A landscape with many valleys, sampled at points; each row gives a point and its height.
From any point a ball rolls to the lowest of the 2 points nearest to it. It stops when none of these is lower. Distance is the straight distance between rows; heights are no part of it.
Q733 h=714: [-22 -21  22   0 -14  -6   5  -3  35 -16  -2  14  13   0 -13   7  27   3
  12  27   0   4 -49   6   2 -25 -29 -10   7  -5  -1   0   0  -4 -14  16
  10  -9 -13   0  15  11  13 -30 -12  20 -10  16  18 -13 -14 -22  -9   7
 -32 -37  13  -7]
Q597 h=371: [ 11  -3  -7   0   7   6  10  -2  -1   4   2   3 -14  -4  -9  21   2  -6
  -6  -2  10  13   1   6   0  27  -1  13  -3   8   2   3  -9  -8   4  -8
 -16  -1  -5   8 -16  14 -11  -6   4 -13  -5  21   2   8  -6  15   1 -10
  11  -8  -4 -11]
Q125 h=495: [ -3 -12  10   3  13  -2   2   6   8  -3  -8   1  -4   5  -4   0  16  13
  -7  -3  -2  31  -6   0  -8   4   2  10   3  19  17  -3  -4  -8   0  12
  -9   3  15  20  -8  -7   8   1 -10   0  14  -4 -10   8  -6  22   6 -23
 -14 -22   4  -6]
Q492 h=443: [ 28  15 -13   8  -7  -8  -9  -7 -17 -12 -12   8 -21 -33  16 -30  -2  12
  18  17  -6 -45  18 -30  22   6  20 -27   6  36 -37  32  -9 -21   6   3
  -2  -9  17   5 -23 -14 -19  -7  22  -8  25  21  -6  13   4 -14   4  -2
  28  -2  19 -12]
Q627 h=201: [ 24 -14  -8 -11  14   7  -6  -8 -22  16 -25  -4  -8   4 -14  27   2  -2
  -3 -16 -10  18  -1  14  13  19  15   0 -10 -16   7   0 -26   9   0 -18
 -23 -13   4 -12  10   6 -15  -4   9   9  -4   4  19 -11  -7  -6  -6  -6
  13  -1   0  -6]
Q391 h=437: [  8  12   0  -6   1  14   8   2  -7   4  19  -6  -2  -3 -10  12  -8 -19
 -25  -2  14  18  22  -6 -15  17 -18  21  -2   7   3  -4  10   0   0  18
 -10  17  -5  11 -17  -3   7  17  15  -8   9 -11  -7  18  21  23   1 -18
  12  21   3  23]
Q464 h=396: [-28 -22  22  10 -21   6 -10 -14  32   4   8  28  13 -18  10  -2 -13   3
  19  24  10   0   0  -7  -6   5 -25  -9  -6   2 -27   4 -23  10   3  21
  12   8   3  12   1  12  28   0  -5 -11  19  12  -6  -6  -8 -14  20  15
   0 -24   6 -11]
Q961 h=699: [-21  -9  21   0  -6 -12  13   4  39 -23  11   6  17  11 -17  -7  15   3
   6  12   5   0 -39   0 -10 -33 -28  -1   8   2  17  -8  22  -2 -13  22
  19   0 -11   4   9  13  23 -17 -23  26 -16  -4   4  -6  -4  -7 -13   6
 -39 -20   2   0]
Q483 h=326: [  4 -19   1  10  -6   6 -27 -13  -9   2 -31  15   1 -17  15  -3   8  -3
  13   9  -4  20   2  -6  11  15  17 -18  -9   2 -20  11 -30   9  14  -6
  -6 -15  17  -2  15 -16  -8  -7  12   3  30   5  16  -7  -9 -13  21 -12
   7 -17  10  -9]
Q602 h=580: [  3 -20  13 -17  -4   5  -6 -11  10   8  -9   4  11   4 -13  25   0  -2
  -6   4  -5  27 -14   1  -9  -3 -31   4   1 -23  -5 -13 -24  12  -9  23
 -11   2 -13  -6   8  23  21  -2   3  21  -4 -16  11 -10   0 -14  -9   8
 -20   1   9  14]
Q305 h=544: [  8 -10  11 -25  20   0   0  -8  14  13   5  13   0  -3 -32  23  -9  27
  -5   0 -21  20 -13   9 -10  14 -37   8  -3   4   2 -12 -26 -16 -20  27
 -12  23   7   3   1  36  41   9   0   5  -7 -15 -14   5 -10   9 -11   3
 -19 -21  22  -8]
Q436 h=375: [  7   5 -21   2   1  -3  -9   1 -23 -12 -14 -14 -15 -16  -7  -9  21   3
   0   0  -7  -2  -2  -8  16   5  25 -18   4  15  -8   6  -1 -18   3 -19
 -14  -2   3  -6  -9 -14 -38  -3  10  -6   6  22  12  -5  -9   3   5 -18
  17   1   1   5]
Q665 h=414: [ 22  -1 -30   8  -4  -7   7   6 -26 -12 -14 -15 -22  -5   0   8  22 -15
  -1  -6  12   5  -5   1  26  15  25   1   6  -3   5   4   6 -14   4 -24
 -16 -17  -7 -10  -2 -13 -50 -18  18   9  -3  20  21   2   0   9  -2 -14
  18  10 -12   3]
Q381 h=423: [  7   4  -5 -11   7   7  19  -2  -1   0  14  -8 -13  -1 -24  32  10 -11
 -29   4  12  19   6   2  -5  29 -23  21   4   3   8  -2  10 -15   0   9
 -17  15 -14  10 -21  17  -9   3  15 -13  -9  10   0  21   1  32  -2 -17
  11   8   7  11]
Q611 h=103: [-18   7   3 -24   6  -2   9   2   7   1  22 -19   9  24 -11   8   1  -5
 -25 -10  -7   1   4  13 -16 -17  -9  -1   0 -26  28 -26  23   1  -1   0
   7  15 -10 -12   8  15  -2  11 -11  11 -40 -12  -2 -11  -4   2 -11  10
 -10  27 -18  14]
Q662 h=309: [-26 -12  15 -15   0  12 -24 -15   0  18  -4  -1  20   1   6   3 -16   1
  -7  -5 -12  23  20   9 -16   2   5 -12 -18 -24   5 -18 -20  35  12   1
  -6  15  -1 -13  31  -2  14  20  -5   1  -1 -26   3 -22  -1 -15  14  -3
  -3  12 -11   5]
Q557 h=307: [ -6   1  -8  -9  -2  10  25 -15   4  19  21  14   7   1  -1  25 -28 -13
 -11  -9  28 -21  30  17  -3  29  -8  14 -12 -18  10  -8  -7  27   5 -17
  -8   0 -19  -3   2  40  -6  -1   1 -24 -31  11   2   5  -7  -4   1  15
  24  14 -30 -23]
Q804 h=342: [ 20  -1 -12 -11   5   2  -6  11 -30  -4   1 -10 -23 -10 -28   7  14   7
 -11   4 -19   4 -12   1  12 -22 -11 -10   9  -8 -21   1  -5 -40 -11  10
  -1   7  -3  -9  -6  -6 -15   9  21  12   6  -1  -1  11   1   5 -23   1
 -10  21  34  29]
Q412 h=472: [  1  -8  14  11  20  -4  -4  18   4  -8 -10   2  -1   7  15 -19  16  20
   3   5  -3  28   0  -6  -4  -9   5  18   8  21  11   2  -2  -6  -3  31
  -8  -3  29  24  -7 -28  20  -2 -11  10  32 -16 -14  11  12  24  17 -28
 -25 -24  16   1]
Q121 h=470: [ 34  -8 -13  34   1  -8   8  14  -3 -16 -17   4 -19   7  28  -1  22 -19
   8  -4  24   6  -2   1  24  13  21  28   5   7   4  18   4   3  11 -10
  -7 -37  10  14  -1 -28 -23 -24   9   5  23   7  16  20  11  15  11 -11
   1 -14  -7  -9]
Q496 h=377: [  2  10 -25  -5   8  -4  -3   9 -22   0  -7 -20 -10  13   2  -8   6  -2
   2 -21 -11 -13   4   9  16  -4  37 -12  -5  -8  25  -4  11   4   6 -34
  -2 -11  -2 -22  19 -10 -34   0  -4   0 -18   0   8 -16  -4  -2   0  -5
  10  13 -25  -8]
Q35 h=444: [  0   6   8 -16   9   5 -24  -4 -21  18  -4  -6  12  -5   2 -19 -38  18
   9  -6 -32   0  21  -1 -14   5  20 -18 -21   7  -9  -4 -26   6  -2  -3
   0  12  21  -6  11 -16  18  28   5  -6  20 -31 -24  -6   6 -12   5   0
   6   7  17  -2]
Q457 h=288: [ -2   4   2 -15  -9   3  -4   1  -9  -2   9 -12  -5  -4 -17  13  13  -8
 -15  11 -12  13 -11   0  -3 -22 -26  -5  15 -15 -21 -10   2 -20  -5  18
  -3  14 -12  -8  -6   7  -3   6  14  14   1  -4   4  -5   4   4 -15   5
 -12  24  18  37]
Q34 h=286: [  0 -15  -4  14   8  -3  -9  -7 -11   2 -34  10   1  -4  10  -4   2   5
  17 -12  -7  10  -2   4  13  16  40  -8  -6  12  20   6 -19  20  15 -26
  -3 -19  14   0  14 -11 -19 -12  -6  -4   7   4  13  -8 -16 -11  18 -15
  10 -25 -15 -30]
Q379 h=505: [ 41  -4 -13  -4  26   2  -4  -8 -23   6 -20  11 -19  -9   1   6 -11  15
   7 -10 -10   4   9  -4   7  29  17   1 -13  24 -12  15 -43 -17   2  -2
 -20 -15  26   7 -19   2  -4   3  16  -9  27   8  -6  14  -4   2  -1 -15
  14 -23  18 -19]
Q774 h=541: [  8   0   0   7   2   3  23  -4  18   6  12  10   3  15   0   8 -15  -8
   8 -16  16 -14  -2  12 -11   7  -7  15   2  -3  17   7   9  12  -2  -6
   7 -14 -11   8  -6  14   8  -6 -19  -5 -25   7  -2   5  -1  -2 -10  18
   2  -7 -14 -21]
Q790 h=461: [-35  -5  10   7 -28   3  10  -6  38  -6  21   6  14   0   2   5   2 -12
  -2  13  23 -12  -7   0 -12 -11 -28  -4   6  -6 -12  -5  15   7   2  10
  16  14 -18   4  -4  18   6  -2 -13  -8 -16  16   8  -7  -3  -4  -2  19
  -4   3 -13   7]
Q303 h=284: [  3  26  -4  -2  10  -2   3  10 -10   1  13  -2 -11 -13 -10 -23 -16  26
  13   9 -20 -39  -1  -7   2 -11   9 -17   3  22 -23   7   9 -32 -13  -2
   9  14   5   3 -22  -1   5  17   1 -16   2   9 -27  11   0   5 -18   7
   6   9  19   2]
Q284 h=656: [ -6 -25   9   1 -20   3  31 -11  34  -3  18   6  11  13 -14  37  13 -24
 -31   8  39  25  -2   1  -4  10 -36  21   6  -9  16 -13  10  13  -7  27
   3  10 -13  11  -4  31  15 -11  -6   5 -10   9  17   1   2  13   3  -9
  -6   2  -9  11]
Q415 h=424: [ -8   7   0   7   8 -11  -2   8   3 -11 -11   1  -6  -2  -2 -17  17  20
  18   1 -10  -4 -23  -1   9 -11  18  -6   5  13  15   8   5 -10  -4 -17
   5 -10   9  -1   2  -3 -12  -9 -11  -3  -6  15  -5   0 -17  -2   2  -3
  -5 -29   0 -27]
Q165 h=683: [-24 -12  23   0  -1  -4  16  -1  38  -6  17   8  18  20  -7 -10  -9   6
  -7  -6   6   7 -10   7 -22 -20 -18   7   3  10  29 -16  16  12  -9  23
  14  13  -1   9   4  16  29   2 -25  16 -19 -18  -8  -3  -3   1  -5   1
 -25  -9 -14  -3]
Q802 h=249: [  0 -15   4  -5   9   8 -17 -14 -17  19 -28   3   6   4   1  15  -3   5
   7 -16 -12  17   5  12   7  14  32  -8 -14 -14  18  -1 -26  29  10 -26
 -13 -14   9 -10  26 -10  -9   1  -3  -3  -1  -8  14 -16 -15 -16   8 -10
   9  -7 -11 -18]
Q36 h=373: [ 16  12 -12  24  -9   0   0  15 -11  -4  -1  -6 -11   2  26 -16   6 -22
   1  -5  21 -12  16  -6  10  -1  15  20   4  -4  -2  12  32   8  13  -8
   7 -10  -4   3  -4 -31 -15  -1   1  -3  10   0   7  11  19   9   5   0
  16  17 -13  11]
Q27 h=203: [ -7  27   4  -1  11 -10   4   9 -14   1   7  -6   4  -9   2 -37 -20  48
  13  19 -21 -31   7 -15  -1  -3  16 -20   0  38 -14   2   3 -25 -10  -1
   4  15  21  14 -27 -17  19  17   0 -25  19   9 -40   6  -4   8  -2  -5
   2   1  31 -10]
Q220 h=325: [ 13 -14  -7   9   5  -2   5  -5  -1   2 -22   9  -8  -1   3  11  10  -5
  10  -6   8  11 -11   9  13  24  17   6  -1   8   9   9 -20  -1   6 -16
 -11 -22   8   9  -4   1 -19 -17   0  -2   5  17  12   2 -13   2   7 -14
   9 -26  -5 -25]
Q216 h=395: [-12  -3  15  -4   6  -2  -9   7   5 -10 -16   2   8   1  -3 -14   6  21
  17   0 -21  -1 -26  10   0 -17  14 -13  -6  -3  16   6   2   6  -4 -12
  13 -13   6  -4  19  -9   2  -3 -14   8  -6  -7  -2  -9  -6 -17  -1   6
 -20 -34   0 -26]
Q433 h=364: [-17  -4  11   2   5  -1   5  -4  12   3  -6   8  12  13  -1  -3  -6  11
  16 -15  -5   0  -6  15  -7  -3  10  -3  -2  -6  27  -4   4  18   2 -10
  10  -8  -1   2  15   4   3  -3 -25  -7 -24  -2  -8  -8 -15 -13  -3   4
  -9 -20 -17 -27]
Q759 h=384: [-25  -1  11  23 -13  -3   1   9  19  -7   8   2   6   1  16 -16  10  -7
  -6   6  15   9   6 -10 -11 -17  -4   9   5   9   6  -5  24  10   4  10
  11  15   2  13  -1 -19  14   7 -16  -6   8  -1  -5  -3   8  17  18  -6
  -3   8  -8  13]
Q631 h=263: [  8  -1   1 -16   5  15  15 -22  11  15  20  10  13   8   2  24 -31 -15
 -20 -18  15  -7  23  16 -17  22 -20  17  -7 -28   6  -8 -10  26   1  -4
  -2  10 -18  -3   1  36  12   4   4 -11 -29  -6   4   4   4  -3  -6  21
   6  16 -15  -5]
Q289 h=78: [ 16  -4   2 -11  10 -11  41   3  17   0  18   1   5  26 -23  21  -3  -5
 -14 -17   9   3 -16   9 -12  -2 -35  23  14  -6  25  -3  20  -9 -15  22
  11  -2 -10   8  -8  33  16  -6 -11  21 -33 -11  -7  15  -5   9 -28  13
 -17   4   2   2]
Q411 h=376: [ 29  -9 -18  12   1  -5  20   2  -5  -9 -16   2 -17  -4  -3  16  20 -11
  17   2  13  -7 -26   3  25  16   5   7  15   8  -7  15 -11 -21  -3 -13
 -13 -30  -1   4  -9   9 -31 -33  13  13  -3  30  18   9 -10   0 -14   0
   5 -22   4 -15]
Q793 h=344: [  7  25  -6 -18   5   5   1   4 -12  12  21  -4  -6 -12 -13  -5 -21  11
  -2  -2 -13 -29  11  -2  -8   1  -8  -6  -8  10 -26   0   5 -23 -10   2
  -3  18  -8  -3 -19   8   3  22  12 -17  -2  -5 -17  12   6   0 -20   8
   9  23  14  15]
Q736 h=524: [ 20   3 -13  -7  17   5 -11 -14 -28  14 -15   6  -5 -11  -4   8 -18   3
  -6 -13  -5  13  26  -7  -3  36  22  -2 -22  22   0   8 -31   9  11 -13
 -17  -5  19   0  -6  -6 -10  10  19 -18  20  -2   1   7   0   2  11 -25
  28  -4  -3  -8]
Q612 h=292: [ 25   6  -4  11  -7   8  -4   9  -7   0  -5   8 -11   4  21  -9  -5 -18
  11   3   9  -7  -3  -4   3 -12 -11  15   8  -9 -29  19   3  -2   4  12
   7 -17  -7  -2  -4 -15   9   2   9  13  25 -10   6  16  23  -9  -6  17
  -2  11  10  15]
Q130 h=393: [  3  18   1 -18   6  13  -2  -5  -5  15  23   2   9  -6 -11   3 -37   1
  -9  -5  -6  -3  28   2 -22  15 -20   6 -13   5 -16  -5 -14   3  -9  10
  -8  24  -4   1  -7  13  24  26  13 -19   2 -19 -21  12  17  10  -6   5
   9  15  11   9]
Q589 h=607: [ -9 -13   7 -21  -8  -6  12  -7  16   7   8 -18  17  18 -13  27   8 -14
 -24   1   6   6 -17   9  -7 -17 -29   2  10 -43   9 -18   7  12 -10   8
   4   0 -23 -13  12  28   4 -16  -2  25 -34  -2  15 -16  -1 -12 -20  14
 -16  21  -5  20]
Q189 h=351: [ -2   5 -10  -5   8  -1 -18  15 -17  -7 -12 -20  -4   6  -3  -8  17   5
  -4 -13 -21   3  -7   7  11 -21  26 -11  -6 -17  21  -2  17  -2   1 -25
   2  -6   5 -23  27 -24 -18   5  -3  11  -7 -13   8 -13   0  -8  -4  -1
  -9   6  -7   6]
Q371 h=352: [-25  12  -6  -8  -1   9   3 -15   2   8  17   2   6   0  -5  16 -12  -6
 -14  -4   6  -7  27   7  -8  26   3  -2 -13  -2  16 -16   1  17   8 -18
  -6  18  -9   0   1  23 -10  15  -4 -30 -26  16  -5  -3 -13   5   8  -6
  23   9 -24 -13]
Q782 h=463: [ 28   7  -4  -9   9   3  -9  -8 -26  17  -8   9  -6  -9   1 -14 -40  17
  15  -4 -22 -15  15  -7  -2   7  13 -17 -14  12 -25  14 -30 -10  -5   2
  -1  -2  19  -6  -6  -5  11  18  14  -4  24 -12 -22   7   9 -15  -6  12
  10   0  29 -11]
Q688 h=498: [  0  12   0   3  13  -4 -12  -3 -16   1 -12   1  -1 -12   0 -13   0  23
   2   6  -9   4  15 -11   2  19  21  -9  -5  34  -7   5 -14 -13   2  -3
 -10   6  25  12 -21 -15  -4   6   7 -23  25  13 -18   8 -10  17  15 -31
  14 -13  16 -10]
Q112 h=281: [ -6  -9   5  -3   3  14  -9 -15  -8  21 -12   7   8   7  10  13 -16 -10
  -5 -14   4  17  29  14  -7  18  18  -1 -15 -20  17  -8 -16  37  19 -15
  -7  -2   5  -6  27  -7   1  10  -3 -10  -2 -16   9 -12  -4 -11  13  -9
  13   7 -20  -9]
Q15 h=669: [ -3 -20  14   2  -5   1  24  -6  29   3  14  12   8  15  -6  21   0  -6
 -15  -8  24  19  -4   5 -15   9 -21  19   3   1  30  -7   1  12  -6  22
   3   4  -2  16  -3  23  24  -6 -15   6 -11  -4   2   1  -3  10  -2  -5
 -13 -12 -10  -5]
Q133 h=445: [ 27  -3 -26  27  -8  -8   0   6 -15 -15 -21  -3 -18 -12  23  -6  25 -19
   8  -3  19  -5   3 -10  28  16  25   8   7  12  -7  15   4   1  12 -21
  -5 -26   0  -1   0 -27 -39 -23  20   2  18  15  29   5   9   1  13 -13
  20  -1 -12   3]
Q831 h=426: [-37 -11  19   3 -19   0  -4 -12  38  -3  20  13  21  -7   6 -10 -17   6
  13  17   8  -8  -4  -2 -23 -14 -23 -10  -2  -2 -14 -10  -6  14  -2  15
  14  21 -11   9   5  18  30   5 -19   1  -5  -4  -9 -14  -6 -12   5  22
 -14 -12  -7  -1]
Q731 h=39: [-24  16  17   2   6  -6   0   6   6  -2  16   0  12  -4   2 -27  -9  39
   3  23 -11  -4   7 -10 -15   4   0  -7   3  41  -7  -3   0 -19  -6  15
  -4  25  23  25 -25 -12  30  14  -8 -23  22   7 -36   3  -4  20  18 -21
  -6 -12  24  -3]
Q667 h=251: [ 19  -2  -3  -4  -9  13 -10   0  -9  13  -4   4   3   3  13   5 -13 -23
   6   1   6   1   8   6  -7  -3 -16   8  -1 -25 -32   7 -20  14   3  12
  -5  -8 -10  -9   6  -3  13   5  12  18  16 -17  10   4  20 -23  -7  28
   2  20   7  18]
Q940 h=415: [ 18   2 -23  18  -5  -8  19  12  -2 -16 -11   2 -17  -2   3  -8  10  -9
  30  -2  12 -31 -21  -5  28   5  19  -1  14  15   3  20   5  -8  -6 -28
  -1 -33  -8  -5  -8   2 -32 -35   6   2  -4  24  15   5   1  -7  -3   7
   9 -24 -16 -27]
Q726 h=640: [-21 -10   8   6 -24  -1  16  -1  20  -7  19  -5   4   4  -8  13  14 -28
 -32  12  28  27   2 -14  -8 -10 -29  12   8  -4   8 -19  23   2   2  32
   3  22 -14   6  -7  15   7   0  -2  13  -3   0  10  -1   8  19   6 -13
  -7  19  -8  34]
Q416 h=315: [ -6   2  -2  10  -8  -3 -18  21  -6 -23 -11 -14   4   2  11  -5  28 -11
  -2  -1 -12  12  -9   2  21 -24  13  -7   2 -28  16   1  33   9   4 -22
  10 -14  -3 -24  41 -34 -18 -16   3  20  -2 -18  25 -12   6  -7   9  -2
 -18  -3  -5  12]
Q98 h=592: [  6 -23   7 -22  -9   8  -5 -13   0  16 -10 -12  20  14  -4  34   2 -16
 -17   0   3  16  -7   8  -5  -4 -21   6   2 -46  -7 -17 -16  31  -7  11
 -13  -4 -18 -15  17  19  13 -12  11  27  -8  -8  23 -24   5 -17 -10   9
 -11  26   0  22]
Q403 h=335: [ 31  14 -11  25  -7   3   2  17  -5  -6  -2  12 -17  -5  37 -22  -6 -20
  22   2  27 -34  11 -11  10  -6   4  19   2   3 -21  30  18   9  12  -5
  11 -28  -4   0  -8 -24  -1  -8   6   0  26  -4  10  23  28  -8  -1  23
  17   5  -6   2]
Q208 h=367: [-34 -15  17   1 -19   5 -27 -22   9   6  -3  17  15 -24   7  -4  -8  11
   9  27  -5  12   6  -8   0  10  -6 -24 -12   0 -22   1 -27   4   9   6
   2  17   7   8   9   6  13   4   1 -19  14  13  -5 -18 -20 -12  29   0
   9 -20  11  -9]
Q519 h=214: [  4  -5  -3   4 -14   0   4  10  -1  -7   0 -14   0   2  -4  13  21 -17
 -16   4   5  19 -11   2   7 -15  -9   6  13 -23  -1  -5  23  -8   6   2
   2  -1 -13  -5   7 -14 -14  -6   4  18   0  -1  14  -7   6   6  -4  -5
  -6  15  -1  27]
Q276 h=321: [-12  15 -12  -6   1  -2  -3   1 -11  -3  10 -13 -10  -6 -18   2  17   4
  -9   7 -10  -1  -4   1   2  -6   7 -12   0   3  -2  -9  12 -23  -2 -17
  -7  11  -4  -7  -7   2 -23   8  -1 -11 -14  19   1  -9 -13  10  -4  -6
   6   9  -5   9]
Q772 h=336: [-37 -16  21 -13  -3   7 -22 -24   6  16  -4  13  17  -8  -3  10 -13  12
   2   5 -13  17   6   3 -10  17   6 -17 -14  -8   5 -12 -24  27  11  -3
  -4  15   0   0  23  12  12  11 -11 -13  -4   0  -4 -22 -19 -13  16  -5
   3 -12 -11 -14]
Q357 h=247: [-29   9  -3  -5  -3  -6   3   2   2 -11  20 -11  -2   7 -15   5  20  -4
 -25   7  -6  14   2   2 -13  -7  -4  -3   2  -1  16 -21  26 -10   1  -1
  -1  23  -6   2  -8  -3  -8  14  -8  -9 -21  13  -1  -7  -8  19   2 -14
   4  16  -9  18]
Q406 h=356: [-10   1   1  13 -12   0 -29  -8  -5  -2 -19   6   3 -19  21 -23   1   8
  17  15  -8  -5   4 -12  11   1  20 -19  -4   5 -17  14  -6   3  16  -9
  11  -3  13  -5  14 -20  -4  -1   6 -10  24  -1   2 -11  -7 -13  23   0
  10 -14  12  -4]
Q654 h=287: [-10  15 -10 -22  11  -6  -4   1  -4   8  15 -14   1   7  -9  -5 -10  19
  10 -12 -23 -41 -10  10   4 -17   9 -22 -11  -8  -2 -11   6 -18 -10 -21
  12   5  -5 -22   4  21  -9   9 -11  -7 -33   0  -9 -11 -10 -14 -23  26
  -3  12 -11  -1]
Q904 h=343: [-11  11 -25 -18   4  -8  -5   6 -15   8   2 -23  -4   4  -7  -1   4   4
  15  -9 -18 -35  -6   3  21 -15  26 -28  -9  -5  12  -9   3  -8  -3 -34
  -2  -6  -3 -33   8   9 -33  -4   0  -7 -27   8   9 -18  -9 -16  -4   8
   9  14 -30  -8]
Q153 h=447: [ 16   2   3  22   9   0  -2  21 -12  -9  -7  -5 -11   7  23 -21  10  -1
  -2  -2   8  17   9  -8   3 -13   3  25  13  14   2   9  10  -8   1  21
  -2  -6  19  21 -10 -41  10  -6  -1   9  34 -17 -13  19  27  24   6 -18
 -13   2  11  13]
Q987 h=425: [ -5  10  12 -18  10   7 -14   4 -11  15   9  -7  16  -3  -5 -13 -34  10
  -5  -8 -21  12  18   2 -27  -3  -4  -4 -12   6  -1 -14 -12  11  -6  11
  -4  24   6  -9   5  -7  24  32   4  -5   9 -36 -24  -2  11   3   1  -1
   0  16  11  14]
Q950 h=420: [ 26  15   5  14  10  -3  11  26 -13  -2   9  -9 -13  14  11 -17   2  -5
  -6  -7   1   2   5  -8  -6 -21  -7  31  15   5  -3   8  20 -12  -1  26
   1  -5   5  14 -17 -24  16   7   2  14  23 -23 -18  27  27  20  -8  -3
  -9  22   9  24]
Q315 h=332: [-31  14  -3  18 -11 -11  -1  14   4 -20  12 -14  -3   1   7 -16  26  -9
 -11  11   7  -7   1  -9   2 -21   4   0  11   5   3  -6  41  -8   6  -6
  13  14  -7   4  -3 -23 -10   9 -11 -10  -8  13   3  -1   1  18   8  -8
   3  13 -10  15]
Q476 h=215: [-17   6   6 -23   9  -6  -2  -3   6   3  13 -11   8  12 -14  10   2  11
  -7  -7 -13 -14 -16   9  -8 -16 -13 -13  -1 -23   5 -17   5  -3 -10  -7
   7   9 -14 -18   9  18   0   2 -11   6 -35  -1   0 -17  -9 -12 -18  25
 -17   4  -8   1]
Q202 h=127: [ 14   0 -13 -15   4   5   0  -4 -10  17  -7 -12  -1   9  -9  18   4  -6
  -2 -15  -6  -7  -4  13   8   5   7   0  -6 -23   1  -1  -6   5  -3 -23
 -11 -11 -10 -18   4  12 -14  -6   3   5 -20   5  12 -12  -3 -11 -17  13
   6  16 -11   2]
Q327 h=446: [  3   8 -10  21   2 -15   0  17  -1 -32 -23   5 -12  -6   6 -24  21  15
  33   5  -6 -23 -21 -11  30 -10  28  -9  12  19  13  20   7  -7  -8 -27
   8 -21  10  -5   5 -13 -25 -31   4  -1   3  19   9   1 -13  -1  14   2
  -6 -43  -4 -32]
Q768 h=202: [  8   0  -2  -8  -1  10  -2  -9   0  13   1   0   5   2   1  17 -15 -14
  -3 -10   5   0   7  10  -8   5  -8   7  -8 -20  -9   1 -12  15   3   0
  -3  -4 -12 -11   3  11   7   2   3   1  -5  -9   5  -6   8  -8  -9  13
   5  18  -4   4]
Q324 h=623: [-16  -6   8 -13 -21   3   8  -7  21  -3  23 -12  14   5 -12  20  -4 -18
 -23   7  11  10  -7  -2 -16 -15 -39   3   9 -24  -6 -21  10   9  -3  23
   4  19 -25 -14  -2  29  15   0   1  18 -17  -8  10 -11   6  -2  -6  11
 -12  24  -6  32]
Q874 h=383: [ 24  10  -7   1   8   0   5  18 -21  -2   4  -7 -19   0 -11   1   5  -1
  -7  -6  -5  -4  -7  -3   3 -14  -9  12   8  -3 -10   5  17 -30  -6   9
   5  -1  -4   2 -16 -13  -6   9   9  13   8  -9  -9  20  16  14 -22   1
  -5  22  14  22]
Q170 h=216: [  2  10   3 -11   3  -8  24   7  13  -1  24 -10   5  22 -14   1 -10  -8
 -13 -17   1 -12 -11   3 -16 -24 -23  11  10 -14  12  -8  26  -7 -11  15
  17   6 -17  -2  -3  20  10  10 -12  22 -29 -17 -12   7   8   2 -26  24
 -18  20  -4  15]
Q975 h=483: [ 32   3   2  -4  14  -2  -8  -8 -13   3 -11  18 -13 -14   6 -12 -19  20
  17   7 -12 -11  10 -11   9  11   9  -5  -5  22 -29  19 -33 -29  -4  14
  -4 -10  30  11 -15   0  17   5  14  -4  31   4 -23  16   1  -9   0  -1
   7 -16  35 -24]
Q38 h=564: [-10 -22  20 -15   2   7  -5 -15  28   9   4  17  15   3 -14  11 -13  17
   7   9  -9  23 -15   3 -15  -1 -34   0  -1   0   0 -13 -26   9 -15  34
  -1  13  -2   4   4  33  40   4  -9  14  -2 -13  -4  -3  -3 -11  -3   8
 -22 -20   9  -5]
Q387 h=327: [-29  -3  -2  13   1  -7   1  -6   4   2 -14  12   7   3  12  -5  -4   3
  25  -6   0 -14  -8   4  12   7  29 -13  -5   7  25   1  -6  22   8 -31
   8 -18   1  -1  16   3 -13 -10 -19 -18 -17  13   7 -15 -22 -20  10   1
   8 -20 -25 -36]
Q78 h=387: [-22   4  11  18  -8  -5 -26   2   3  -7 -16   5   7 -18  30 -39   3  17
  17  24  -2   0  12 -19   7  -3  16 -14  -2  24 -18   8  -6   1  10   4
  15   6  23  14   0 -35  15   2   3 -19  35  -4 -15  -3  -2   2  33 -10
   2 -13  18  -5]
Q637 h=519: [  7  -2   2 -12  19   3   2   0   2  10   0   2  -5   6 -21  11  -3  16
  -7 -11 -17  18  -7   6 -13   6 -10  10  -3   8   5  -5 -11 -14 -10   9
 -11  14   9   6  -7   4  16  10  -3   0   1  -9 -13   3  -2  15  -6  -9
 -10  -6  18  -4]
Q288 h=493: [-15   7   0   9 -22  -1  25   3  27 -11  32  -2   7   9   5   4   3 -27
  -6   6  29 -28  -2   5  -8 -16 -23  11  13 -17  -7   1  41   3   1   8
  18   4 -27   3  -8  17  -1  -8 -13   3 -25   8   4   5   8  -5 -13  28
  -5  20 -19  11]
Q570 h=521: [  1   9  -1  11  -7  -1   8   6  16  -5   8   1   1   9  11  -2  -1 -12
  12   0  13 -23 -11   6   2 -12  -4   4   6 -10  -4   9  18   4  -1  -8
  16 -11 -13  -1   1   4  -2  -5 -11   4 -16   7   5   1   5 -12  -9  23
  -3  -1  -9  -5]
Q518 h=410: [ 28   7 -16   7   2  -5 -11   0 -26 -17 -22   2 -22 -29   9 -18  19   0
   8   6  -4 -16   9 -23  26   9  27 -18   8  28 -23  20 -12 -24   4  -9
 -10  -9  10   0 -16 -19 -37  -9  26  -3  24  22   9   8  -3   6   7 -20
  18  -4   9   4]
Q965 h=471: [ 13  15  -9  14   8 -12  -7  -8 -19  -8 -15   8  -3 -24  23 -30  -9  19
  13  15   2 -29  27 -25  13  22  25 -16  -2  45 -18  24 -12  -4  10  -7
  -2  -8  28  19 -31 -17 -11  -4  11 -25  34  19 -16  12  -1  10  22 -16
  27 -12  10 -15]
Q446 h=404: [  0   8   2  19 -12   3   5  12   3  -2  14  -3   2   7  21 -15  -8 -24
 -12  -6  22  -3  21  -1 -11  -6  -6  20   3  -5  -5   8  27  15   9  10
  11   3  -4   8  -3 -15   8   7  -6   1   8 -11  -6  10  24   7   5   6
   7  27 -10  17]
Q625 h=272: [  6  -3  -1  17  -6  -3  -6  22  -5 -19  -8 -16  -6  11  10  -5  29 -16
 -12  -3   0  23 -11  -1  11 -19   2  10  10 -17  14  -4  31   3   4  -2
   8 -10  -2  -5  22 -34 -12  -9   1  23  10 -20  11   3  11  12   5 -10
 -16   5  -1  16]

Where does a ball stop that starts at each point below?
Q165 => Q519
Q782 => Q731
Q736 => Q436
Q602 => Q519
Q391 => Q731
Q153 => Q519
Q446 => Q202

Call two points neighbours if one is among the 2 nearest of the other. Go from one point of each pair to the other, from neighbour to neighbour, staying as low as possible. Name the highest point that can't be avoided.
Q731, Q289 => Q733
Q289, Q611 => Q170
Q202, Q357 => Q446
Q289, Q519 => Q496
Q731, Q436 => Q391
